Points, in no order, along strands that fork, close into loops and pass close to each other.
(in the rows, 128 means zero)
Points whose rows are less than 79.7 apart are linked; no others are. Some points are linked to none.
j_436: [238 136 123  95 105 142 181 132  79 119 128 129 122 105 141  98 115 121
 116 126  88]
j_351: [101 128 144 118 107 121 116 102 118 165 144  54 146  96 105 159 169 103
 129 114 123]
j_433: [154 167 119 106 108 163 135  98 129 140 123  62 156 138 133  76 152 117
 115 135 104]
j_447: [180 128 114 127 103 140 146 128 114 123 156 118 108 126 131 127 126 129
 118 160 109]
j_879: [164 170 117 155 100 117 160 105 131 135 131  95 119 127 148  76 146 118
 169 100  95]
j_700: [135 136 138 153  90 151  88  86 139 129 144 156 124 143 134 158  91 125
 144 106 110]
j_944: [145 141 131 104 138 172 133 109 116 148 104  60 138 132 128 124 164 111
  86 167 145]
j_809: [ 84 136 136 128 110 102 128 131 132 174 100  71 170 102 124  99 186 138
 141 143 145]
j_242: [ 94 149 100 150 117 122 142 144 160 144  83 108 177 146 137  54 162 147
 151 141 133]
j_657: [215 173  98 134 121 150 172 127 150  94 130 170 131 141 145  50 119 136
 156 130 101]
j_912: [ 67 104 180 138 124 105  59  99 138 132  95 166 160 134 138 181  64 131
 115 102 143]
j_202: [159 107 128 116 139 149 127 148 115 120 175 156  83 124 110 196 114 112
  95 162 139]
j_382: [ 85  96 135 149 103  78  97 125 116 131 139 119 110 134 140 165 105 135
 148 105 122]
j_416: [127 134 154 111  86  95 133  71 108 161 173  75 133  97  98 190 158  95
 133  98  90]
j_695: [168 153 107 142 114 156 147 112 132 103 130 159 108 133 137  94 130 145
 145 127  91]
j_40: [118 102  76 176 167  71 140 139 154  90  88 151 118 136 137  94 150 169
 173 113 142]
j_623: [ 65 107 175 118 132 141  91 123 126 183  92  77 169 109 108 175 146 138
  96 100 167]
j_451: [ 59  88 182 126 152  95  94 125 120 165 116 153 152 119 115 222  86 128
  83 104 148]
j_110: [136 116 115 113  94 164  77 118 126  73 156 162 122 174 140 135  76 139
 131 124 114]
j_662: [101 162 120 142 108  92 156 123 146 155  97  88 173 104 117  75 197 135
 177 148 137]
j_553: [ 92 103 121 112 134 163 110 123 121 134 103 115 128 141 126 155 133 148
  94 149 147]
j_676: [ 70  82 148 152 143  97 104 159 148 119  79 186 147  98 121  98  91 190
 120  62 135]
j_803: [126 126 124  84 144 219  78 146 116  57 127 148 109 167 125 122  96 125
 104 153 156]
j_245: [170 168 124 108 104 199 126 122 118 109 139 122 121 162 143  78 110 115
 122  90  91]
j_596: [122 152 132 135 134  47 180 135 135 174 140  80 146  80 116 102 190 104
 161 166 140]
j_754: [213 180 110 102 105 151 173 129 112 113 114 120 150 144 155  40 117 112
 135 124  96]
j_565: [155 189 129 102 149 161 152 119 116 131 117 101 130 156 151  45 127  93
 118 166 128]
j_979: [152 185 132 103 114 108 156  95 134 155 105  57 173 131 129  40 159  93
 139 169 126]
j_98: [ 88  92 131 121 144  97 136 125 116 134 169 168  89 128 117 205 113 122
  98 135 120]
j_900: [ 85  97 148 130 161 153 102 170 132 156 104 122 120 111 121 148 121 131
  84 134 169]
j_143: [102 139 119 105 146 145 129 138 113 132  94  83 129 146 141  76 145 128
  97 160 143]
j_523: [151 153 109 169 134  73 171 114 141 129 120 105 140 109 131 114 189 144
 198 123 124]
j_402: [ 81  88 162 115 155 139  88 121 120 143 118 151 122 123 120 209  87 130
  84 127 155]
j_551: [ 61  87 157 151 125  49 124 159 131 161 115 152 154  81  96 169 128 161
 138  91 143]
j_821: [ 71 101 155 139  96  69  95 116 112 146 132 109 142 133 145 173 104 124
 153  95 124]
j_33: [135 111 102 132 140  83 178 149 120 135 161 129  91 124 117 149 140 123
 122 166 114]
j_526: [236 120 145  76  94 174 140 127  72 134 149 120 130 112 118 173 103 105
  94 105 100]
j_554: [143 105 161  90 155 180  97 120  99  98 160 130  90 154 127 219  86  94
  95 141 171]
j_514: [157 117 136 136 106 113 101  88 120  87 172 198 104 137 136 193  66 129
 135 132 106]
j_328: [116 115 113 164 101  55 152 140 146 151 164 100 137 106 111 176 170 123
 173 112 126]
j_95: [ 61 148 125 149 129 109 136 152 159 137  79 131 188 112 130  54 173 160
 178  78 138]
j_861: [ 87 127 169 136  94 104  85  86 112 156 143 102 144 141 137 192 104 111
 137 103 128]
j_648: [184 126 118 110  94  85 186 104  87 143 169 106 110 111 115 162 145 120
 129 123  82]
j_851: [103 179 103 136 170 129 154 151 173 113 103 154 145 164 156  27 125 117
 163 142 124]
j_240: [ 73 122 121 168 141  90 128 178 167 123  76 139 174 119 131  67 148 170
 176  82 148]
j_838: [ 91  86 148 104 136 154  40 121 125  69 125 186 122 149 132 162  65 132
 108 149 153]
j_643: [ 58  90 169 140 120  95  91 137 126 142  81 164 159 103 128 135  93 172
 110  69 136]
j_199: [111  77 131 150 125  85  83 100 150  98 143 195 117 137 135 176  75 142
 143 131 127]
j_905: [ 84 102 162 133 168 123 121 181 136 176  90 126 131  93 118 145 129 139
  82 123 179]
j_124: [113 139 121 138 126  53 176 134 121 163 148  73 132  97 112 128 185 112
 160 144 122]
j_810: [165 172 121 154 120  79 177 115 138 143 117  92 133 117 134  74 164 113
 166 160 127]
j_395: [ 89 110 127 145 152  55 168 171 131 164 127 122 120  92 114 132 164 133
 130 144 145]
j_831: [160 117 156  87 132 159 123  76 102 164 171  60 144 134 102 232 139  78
  91 104 137]
j_35: [107  61 103 171 141  73  82 134 177  84 113 178 136 142 133 128 103 171
 173  97 148]
j_694: [193 160 146  82 140 218 126 135  85 101 135 106  92 143 135 116 114 101
  97 141 143]
j_373: [ 69 103 170 113 148 153  76 108 115 155  97  96 152 133 125 198 114 122
  89  89 176]
j_229: [ 99 153 123  82 188 222 119 151 130  99  99 130 129 172 136  87 124 115
  91 147 152]
j_501: [160 119  97 119 140 137 133 142 114  69 138 169  83 129 138  98 121 146
 133 179 128]
j_767: [184 139 126 104 136 190 141 136 102  91 138 153  90 122 118 147 132 132
  94 181 126]
j_285: [ 97 162 100 154 152 129 148 138 169 118 106 145 133 150 146  35 139 133
 164 114 113]
j_966: [141 102  96 146 108  85 150  92 111 107 144 140 108 134 122 178 133 158
 153 120  94]
j_560: [ 97  90 123 123 123 140 106 122 120 116 120 153 111 126 120 176 120 157
  95 158 132]
j_163: [186 147 124 132  63 143 140  98 117 131 137 108 146 130 129 109 135 130
 154  89  83]
j_212: [157 136 128 128 131 139 165 125 121 157 156 122  95 108 114 177 149 109
  97 155 116]
j_350: [121 150  90 101 127 188 125 139 150  72 134 163 126 173 143  63 108 133
 126 133  99]
j_510: [120 139 133 164  93 152  95 102 145 139 138 136 121 140 138 128 112 132
 151  99 111]
j_764: [ 98 125 127 157 145  63 157 175 138 159 100 120 126  92 130  97 159 139
 146 155 147]
j_688: [109 114 137  80 151 217  63 127 117  54 123 162 120 165 125 152  89 128
  99 136 169]
j_712: [ 63  95 160 140 123  96 122 143 126 177 111 147 148  87 104 185 135 154
 105 115 147]
j_740: [ 88 105 149  91 152 192  46 117 120  73 126 170 122 162 133 169  76 132
  99 129 162]
j_269: [ 80 112 135 162  96  58 121 140 142 164 152 124 150  97 106 179 159 133
 178 113 131]
j_780: [ 59 111 155 142 118 126  98 189 147 141  80 132 181 121 126  82 119 162
 122  74 150]
j_429: [141 102 131 148 101 138 103 132 146 140 164 146 115 132 120 190 108 120
 114 153 130]
j_153: [ 84 108 133 157 118 109 126 135 136 165 118 136 137  97 108 161 154 153
 121 134 136]
j_174: [219 169 139 110 123 104 202 110 109 168 143  90 128  90 120 110 159  94
 112 155 100]
j_415: [ 97 140 154 144 163 134 129 152 149 181 101 115 130  92 122 111 155 116
 106 158 155]
j_236: [135 102 118 164 105  74 128 147 138 140 171 126 106 129 134 172 122 118
 155 125 119]
j_552: [ 87 159 130 127 123 190 100 129 154 155 104  86 164 147 126  94 157 120
 115 114 132]
j_619: [187 143 123 140  75 148 128 100 125 123 143 136 122 134 133 128 112 135
 151  84  87]
j_26: [149 166 110 127 110 165 128 134 126 110 139 118 124 168 152  60 114 112
 139 104 100]
j_198: [144 114 147 101 142 199 102  84 109 138 133  63 126 149 130 185 133 102
 102 108 155]
j_736: [102 134 130 154 114 107 151 122 143 170 133 113 133  90 112 158 177 136
 138 138 128]
j_319: [202 146 135  74 118 226 123 130  87  82 131 124 111 148 130 125 106 118
  99 139 133]
j_573: [132 130 164  95 124 132 133  76 118 177 180  75 141 116  93 239 148  76
 102  96 124]
j_75: [ 71 146 119 100 183 173 129 174 164 125  82 154 151 153 142  39 125 131
  89 139 137]
j_425: [138 122 140  94 135 180 121  94  91 119 140 116 109 131 119 198 123 124
  91 138 134]
j_194: [127 172 114  83 174 223 127 153 136  88 121 146 120 174 136  65 115 104
 102 160 143]
j_986: [197 121 154  76 114 168 127 116  61  99 168 145  95 138 117 212  83 103
 101 124 124]
j_727: [238 150 131 100 115 115 193 131  89 152 142 111 121  95 122 119 134  99
 111 147 100]
j_248: [137 104 102 138 158 120 124 141 133  79 137 181  84 117 131 106 115 154
 134 161 125]
j_937: [144 137 154 126  85 111 131  87 104 157 173  95 127 112 120 186 125 103
 136  85  92]
j_103: [155 106 108 121 126 137  90 136 126  42 167 192  80 144 133 108  90 138
 148 139 115]
j_247: [125 168 131 129 144 183 130 107 130 141 107 116 117 130 126  96 149 122
 104 137 130]
j_390: [ 68  80 139 140 153 107  95 143 138 101  90 193 127 120 136  98  85 177
 124  81 125]
j_264: [136 107 160 108 125 156  67  94 114 100 151 160 125 155 132 218  68 110
 104 151 145]
j_692: [185 125 133  78 136 159 161 120  79 125 181 118 100 122 105 207 131 106
  79 147 121]
j_314: [226 121 131  99  87 138 167 119  70 118 142 138 116 107 128 132 110 129
 124 100  79]
j_779: [179 162  78 167 148  97 159 142 170  79 110 131 144 172 141  50 137 136
 195 113 129]
j_940: [ 93  98 112 126 148  76 158 150 122 154 166 139 102 113 111 181 136 123
 104 145 128]
j_577: [ 98 117 149 131  93  85 127 125 128 181 183  94 146 110 104 205 145  96
 130 116 122]
j_906: [153 189 108 132 115 147 156 129 141 124 129 109 151 169 145  37 135 102
 153 110  96]
j_581: [ 78  64 120 132 157  98  83 148 134  93 116 185 107 110 139 113  87 168
 119 112 142]
j_165: [101 124 155 132 123 161  91 116 123 162 125  86 136 131 127 168 130 115
 111 117 139]
j_396: [186 137 139 137  82 163 110  93 123 120 153 152 116 133 131 147  99 132
 136 107  96]
j_120: [215 140 154  70 121 204 120 132  67  80 147 139  96 129 120 172  99 115
 103 129 142]
j_617: [ 91 124 139 145 150 142 113 163 142 151 104 125 113 112 131 101 133 135
 102 142 150]
j_116: [160 150 120 119 117 120 167 106 112 147 125  72 140 114 125 103 168 120
 116 174 113]
j_379: [218 139  94 166  94 107 159 139 143 110 127 119 136 139 140  98 138 136
 183 111 109]
j_111: [175 122 147 108 102 146 118  88  91 117 164 153 105 139 130 208  82 112
 104 134 104]
j_459: [114 154 156 117 149 131 144 113 121 184 124  64 127  85 115 131 179  99
 106 143 136]
j_651: [ 83  70 116 115 169 133  76 153 136  70 116 204 100 114 128  95  98 166
 113 133 135]
j_2: [141 113 150 128 109 143 105 118 132 164 167 111 122 136 110 216 111 101
 107 145 142]
j_324: [194 153 113 126 137 132 148 149 127 112 130 138 113 134 141  74 124 118
 125 193 128]
j_973: [ 70 106 161 123 145 159  77 121 118 142  97 130 136 136 126 168  96 132
  99 102 153]
j_901: [ 60 111 178 123 136 152  96 146 120 168  75 100 165 115 113 136 128 146
  93  70 160]
j_189: [ 76  77 147 142 145  97  98 166 139 137  99 164 123 100 115 146 105 162
 100 117 152]
j_806: [141 120 154  98 147 176 110  83 117 156 136  50 136 131 110 205 150 101
 104 114 159]
j_50: [214 123 144  98  94 173 127 101  86 133 144 102 127 133 129 165 114 112
 101 109 103]
j_715: [ 85  94 121 136 144  70 158 167 117 164 140 124 107 102 121 160 149 133
 107 149 140]
j_675: [ 80  91 125 123 115 127  73 121 120  99 116 153 121 163 151 138  84 147
 117 127 133]
j_144: [ 90 122 144 107 185 218  93 127 125 118  93 135 116 141 123 146 124 133
  93 113 161]
j_27: [138 115 161  91 144 147  82 111 101 112 166 149 113 145 123 241  76  89
  97 144 161]
j_388: [ 95 152 102 128 187 119 148 160 186 117  91 178 151 157 146  16 120 129
 138 151 130]
j_726: [164 120 124 103 100 101 181  98  98 155 193 116 120 112 104 198 148 112
 112 115  87]
j_307: [ 89 123 118 154 132  76 139 168 138 131  85  92 141 132 144  66 145 140
 165 112 139]
j_462: [192 163  82 136 136 144 165 133 162  68 125 178 135 156 142  45 119 134
 159 138  93]
j_773: [ 69 111 162 151 127  99  69  94 142 145 124 175 146 119 137 188  80 133
 118 110 135]
j_67: [210 167 144 102 119 166 151 126 113 157 130  69 147 139 134  84 142  92
 101 157 127]
j_78: [108 147 132 152 144  70 158 148 139 172 113 107 139 104 133  88 171 118
 150 170 144]
j_299: [ 94 131 124 140  95  81 134 120 125 143 131  82 145  99 121 120 188 142
 192 110 119]
j_330: [ 92 135 157 129 108 153  88 120 129 171 117  67 150 114 118 139 158 115
 122 106 143]
j_54: [ 64  96 133 155 119 130  68 129 169 112  97 175 160 140 132 120  97 167
 134 100 133]
j_748: [135 186 134 127 162 154 142 142 132 138 114 122 115 143 153  50 126 101
 120 167 139]
j_991: [225 141 133 100 126 138 183 142  90 135 160 135  93 108 116 151 128 109
  92 169 117]
j_407: [145  92  88 170 127  77 124 144 146  89 147 144  93 142 138 133 113 146
 165 126 134]
j_291: [169 121 118 161  75 115 132 131 139 134 152 102 133 128 130 139 137 128
 161 123 113]
j_123: [130 133 137 127  97 109 130 112 116 165 148  59 130 110 123 147 158 115
 128 125 111]
j_917: [116 135 139 131 150 150 142 126 116 170 132  98 109 107 116 164 158 113
  99 154 136]
j_410: [206 149 118  90 107 168 155 142  88  71 129 130 102 144 145  80 108 124
 131 152 108]
j_468: [102 122 109 160 101 106 125 119 142 117 118 123 135 133 135 120 150 149
 169 104 119]
j_682: [ 71 146 152 103 170 173 119 147 129 158  77  96 135 125 134  84 143 130
  90 110 149]
j_594: [ 67 103 140 156 122  94 104 194 165 131  80 148 188 119 124  62 124 170
 153  64 150]
j_417: [131 142  97 184 141  71 158 131 153 127 108 122 130 114 134 102 175 140
 196 126 147]
j_863: [192 134  97 129 108  83 189 103  97 118 149 108 115 119 132 138 148 142
 151 126  90]
j_318: [ 76 128 122 141 100  75 127 141 125 163 112  83 164  86 116 124 193 148
 178 110 136]
j_370: [199 119 117 109  96 140 135 121  87  62 153 172  91 132 136 148  87 149
 137 127  96]
j_613: [198 136 135 127  68 105 151 104 108 157 169  76 141  93 117 131 145 111
 152  93  90]
j_990: [122 118 138 117 123 190  84 104 131 101 132 153 119 141 136 150 104 133
 103 139 127]
j_317: [134 131 119 121 106  93 167 101 111 170 187 125 124 118 100 205 153 119
 112 128 100]
j_473: [ 76  69 143 129 150 102  89 152 121 119 115 177 109 109 126 163  84 156
 102 123 150]
j_213: [119 118  91 168 150  83 132 151 161 104  95 147 127 134 137  80 142 161
 159 143 140]
j_918: [140 124  76 150 131 128 134 133 158  84 130 159 113 160 141  79 123 156
 158 127 119]
j_735: [119  80  87 177 147 100  92 137 175  78 125 174 126 146 135 100 114 165
 172 101 131]
j_159: [ 71 133 167 141 143 115 130 156 139 195  89 116 129  74 112 113 157 139
 116 122 147]
j_102: [132 173 148 115 141 102 168 102 118 184 138  57 133  74 108 116 183  88
 120 153 112]
j_533: [170 156  73 157 162 107 143 149 179  77 114 158 128 170 153  41 121 129
 177 137 135]
j_196: [199 144 137  99 103 197 128 112 108 133 138  87 128 134 127 130 127 113
 102 130 116]
j_16: [157 120 137  90 145 219  99 139 106  77 133 125  95 156 124 156 112 119
  97 162 165]
j_126: [ 95 121 107 134 189 119 128 167 171 101  94 182 136 134 145  35 115 152
 119 156 144]
j_790: [140 109 146  94 153 192  85 138 104  96 135 128  91 154 123 179  95 117
 101 147 173]
j_464: [ 67 112 126 148 110 134  82 140 156 134 106 149 157 148 134 109 106 151
 129  95 133]
j_607: [216 161 106 115 100 163 168 124 127  96 124 148 143 140 151  54 122 127
 146 117  87]
j_303: [ 84 100 146 117 147 124 113 104 108 166 141 139 118 124 111 238 110 112
  86 125 142]
j_796: [ 89  95 127 158 140  95 116 160 158 136  95 161 128  99 124 108 122 164
 130 115 144]
j_542: [223 151 123  90 126 171 167 134  87 104 136 148 105 115 128 122 128 128
  95 178 116]
j_253: [ 72 135 146 132 105 171  85 125 144 161 105  94 163 137 123 112 141 125
 131  94 137]
j_160: [ 70  82 173 157 129  61 125 183 127 154  87 146 153  70 107 126 118 175
 131  80 157]
j_228: [211 146 136 126  76 134 157 100 111 145 139  98 138 105 126 115 150 118
 138  97  86]
j_642: [166 108  87 170 139  79 146 151 139  92 135 121  95 147 146  98 130 136
 168 146 136]
j_640: [213 156  81 156 123 106 165 129 151  92 116 119 145 155 146  75 135 137
 184 120 126]
j_956: [115 164  84 111 152 164 160 149 160  81 128 171 150 183 144  39 119 122
 137 134  90]
j_848: [167 167 141 114 123  92 184 108 118 179 153  68 127  79 108 126 177  86
 120 148 102]
j_559: [ 93 144 136 145 148 135 122 160 149 150  93 126 122 123 141  58 130 122
 118 136 144]
j_846: [125 128 116 119 128 190 106 118 126  93 125 153 106 144 133 120 114 142
 107 152 119]
j_687: [135 118 102 173 154  63 169 137 143 131 131 135  98 112 133 124 160 143
 167 135 129]
j_872: [156 182  91 123 148 156 171 146 170  84 135 170 149 183 148  24 116 111
 158 131  93]
j_836: [212 162 124 108  99 175 144 137 113 133 135  97 137 137 141  89 126 108
 108 140 109]
j_418: [184 171 139  99 160 200 134 141 115 116 128 119  98 148 136  91 127 100
 106 169 142]
j_763: [ 92 137 106 157 128 124 129 122 151 125  97 131 124 130 141  73 144 146
 159 108 118]
j_507: [152 167 140 150 155  59 179 120 133 164 117 110 125 113 134  84 155 102
 155 183 141]
j_743: [125  91 131 131 123  78  86  96 126  79 164 196 107 138 145 184  62 127
 140 138 117]
j_962: [ 66 146 139 147 134 100 134 146 140 155  88 116 168  91 132  66 176 150
 166 102 136]
j_399: [191 191 119  97 120 157 170 121 111 121 120 108 140 157 155  25 118  91
 123 147 102]
j_148: [107  60 119 158 132  83  73 117 159  91 124 192 131 131 134 153  89 168
 156 114 140]
j_783: [117 133 141  99 189 216 106 122 118 112 114 112  99 146 128 145 131 118
  93 127 163]
j_336: [ 88 112 132 151 139 145  84 103 150 114 125 187 112 121 135 132  98 146
 134 109 115]
j_637: [180 174 120  74 134 191 152 144  94  64 126 150 101 149 135  74 114 115
 112 167 125]
j_489: [110 157  97 157 120  94 156 125 163 133  84 105 181 131 132  72 182 152
 195 135 135]
j_708: [151 116 144 117 114 116 103  86 109 111 175 180 108 139 134 227  70 114
 117 137 106]
j_957: [211 129 119 105  87 158 141 112  76  94 143 160 113 121 134 135  91 140
 129  99  88]
j_347: [220 131 138  86 121 150 176 138  85 141 174 119 111 111 109 179 127  97
  89 146 117]
j_516: [152 194  99 134 131 135 172 136 162 110 123 133 162 178 155  35 131 104
 169 115 101]
j_243: [152 101 110 139 126 119 103 125 130  79 160 177  85 132 134 145  91 145
 142 140 117]
j_70: [129 101 111 178 111  71 122 160 142 127 150 110 111 126 136 140 130 130
 173 123 138]
j_168: [142 104 136 130 117 161  85 114 138 101 155 166 112 144 113 183  85 136
 107 158 139]
j_106: [ 58 104 154 134 129  68 124 125 129 187 157 159 141 112 101 232 118 107
 110 105 139]
j_145: [ 98 109 144 105 165 176 100 123 127 151  93  85 146 135 124 160 148 136
  77 133 171]
j_405: [111 126 111 155  91  99 132  94 133 135 130 102 141 119 132 135 162 142
 176  95 109]
j_14: [ 58  93 167 134 130 115  74 112 133 135  77 172 163 123 134 152  76 160
 108  79 138]
j_519: [100 140  70 130 168 147 128 154 186  69 126 186 145 174 140  41 123 141
 151 116 101]
j_527: [ 57 134 127 143 112 146  98 158 148 141 100 121 164 138 131  84 132 138
 130  89 133]
j_974: [182 116  90 146 105  89 175 109 121 103 138 130 110 124 128 151 145 153
 164 117  92]
j_629: [131 133 153 127  83 124 112  65 106 151 160  98 138 128 122 202 106 103
 127  98 108]
j_639: [164 132  93 161 140  71 158 144 134 108 115 100 104 145 150  77 140 122
 184 136 136]
j_169: [ 98 127 100 121 155 140 132 153 155 104  93 171 140 138 139  59 129 152
 120 173 141]
j_23: [132 117 145 138  97 119 119 129 120 180 178  94 132 129 103 210 129  95
 107 134 136]
j_37: [ 81 117 165 122  99 118  91  97 114 169 126  82 144 128 126 192 122 111
 120 104 143]
j_885: [112 198 137 136 128  92 153 124 147 153 106  89 174 136 138  27 166 103
 182 141 139]
j_641: [158 182 116 111 104 128 164 103 121 130 115  69 169 137 147  48 160 105
 136 151 111]
j_702: [129 126 135 113 159 183 128 120 125 156  99  68 135 141 122 141 156 115
  93 160 171]
j_203: [ 79  95 117 164 135  60 141 136 123 139 107 132 118 103 129 144 150 154
 161 103 130]
j_241: [ 81  86 137 100 178 173  74 159 124  81 108 186  99 110 128 115  96 151
  88 142 159]
j_572: [113 105 107 148  93  74 151  96 122 133 149 129 132 124 115 186 149 154
 161 127 106]
j_631: [103 115 112 143 156 159  88 126 159  82 132 193 100 132 135  85 105 145
 131 117 118]
j_765: [135 153  96 165 148  83 159 134 165 119  90 139 149 153 143  52 153 144
 169 160 143]
j_546: [124 134  96 137 132 136 141 135 148 110 100 135 133 144 143  74 141 147
 127 175 134]
j_976: [ 63 114 172 145 148 102 134 173 121 192  92 109 144  67 112 136 156 134
  99 114 158]
j_751: [166 175 108 154 125 100 170 116 147 129 104 119 143 139 142  60 154 125
 154 164 130]
j_587: [161 172 119  84 153 198 135 142 112  91 120 129 108 160 147  78 118 109
  99 183 148]
j_167: [ 70 116 146 137  89  66 129 123 133 180 161 123 161 102 103 209 156 118
 147 115 125]
j_769: [194 123 146  78 149 194 142 130  94 106 164 134 100 123 101 216 125 106
  88 157 148]
j_107: [123 139  68 148 168 122 133 153 196  71 118 172 141 176 137  41 128 142
 171 109 121]
j_646: [ 81 107 147 164 119 112  87 100 150 139 121 174 125 120 131 159  97 148
 144 100 123]
j_713: [163 126 100 143 145  76 186 134 122 115 139 137  92 124 129 127 151 133
 148 168 117]
j_612: [135 123 117 161 122 125 127 124 141 133 145 150  97 112 130 133 127 132
 142 139 118]
j_511: [110 115 111 140 100  71 164 103 128 157 172 136 126 110 108 204 147 136
 138 112 107]
j_504: [ 56 100 172 129 139  65 106 129 126 169 140 174 151 119 120 227  83 113
 105 111 142]
j_469: [127 133 131 127  86  73 152 122 125 164 169  58 134  99 110 140 176  99
 153 114 114]
j_61: [114 130 112 121  99  55 172 140 122 176 206  91 144 106  88 184 180  88
 134 111 111]
j_620: [ 96 111 144 103 130 100 139  86 106 154 173 137 123 131 110 238 112  97
  95 123 114]
j_889: [118  99 128 156 115  74 111 132 118 128 169 141  93 136 134 175  94 122
 147 121 120]
j_478: [118 132  96 112 126 166 119 126 131  75 120 154 109 152 139  90 119 140
 117 145 112]
j_671: [ 89 120 131 100 180 196  98 144 118 101 102 158 101 131 124 111 113 143
  89 149 157]
j_998: [125 108  76 161 146 112 109 142 175  74 123 171 117 162 138  71 115 151
 168 103 125]
j_76: [114 127 112 147 107  36 166 141 133 163 191  92 135 103 101 182 176 104
 179 108 121]
j_101: [195 136 104 110 109 147 148 147 102  66 134 158  94 142 142  87 108 143
 132 162 111]
j_914: [176 141 136  86 130 203 115  96 101 132 131  65 127 144 126 152 131 109
  95 110 134]
j_449: [ 63 124 154 114 160 173 107 149 124 160  67 102 158 116 128 107 134 141
  80  92 164]
j_171: [ 81  95 152 159 141  82 132 184 144 147  79 144 149  83 116  98 130 171
 128  92 147]
j_246: [113 163 132 138 154 161 119 155 150 137 109 124 113 140 150  51 122 109
 122 151 133]
j_896: [177 147 140  93 152 170 161 104 102 157 145  77 110 110 114 161 157 100
  83 150 130]
j_17: [104 166 125 102 122 186 122 116 144 156 105  66 164 149 129  84 157 111
 107 137 128]
j_512: [ 86 107 142 114 136  81 128 102 109 141 175 181 111 132 117 235  91 112
 105 134 114]
j_711: [130 141 111 147 121 128 140 126 135 141 111 113 127 127 132 101 150 148
 128 165 128]

How many points has the smallest loop of links through each point below? Write 0 if it is on no loop.
j_415 => 6
j_165 => 0
j_648 => 8
j_990 => 0

A piece is all that can be reached along the links. How many separate loops has the piece of each point below (a circle has one, a figure eight two, a Y none), and how many tips (points with one link)?
j_14 => loops 0, tips 3
j_107 => loops 1, tips 7
j_382 => loops 0, tips 9
j_806 => loops 0, tips 3

A fork is a point with three links, a tip a point with one. Leave the first point through the second and follow the links. Name the first fork or tip that comes.
j_245; j_26 => j_872
j_676; j_643 => j_631
j_763; j_468 => j_242
j_160; j_171 => j_581
j_700; j_396 => j_613
j_269; j_167 => j_168
j_637; j_410 => j_103

Name the points in between on the shortest way along the links from the first point to the second, in order.
j_451; j_98 => j_402 > j_303 > j_620 > j_512
j_350; j_199 => j_956 > j_519 > j_107 > j_998 > j_735 > j_35 > j_148
j_126; j_662 => j_388 > j_851 > j_285 > j_763 > j_468 > j_405 > j_299 > j_318 > j_809
j_764; j_469 => j_78 > j_596 > j_124
j_510; j_613 => j_700 > j_396 > j_619 > j_163 > j_228
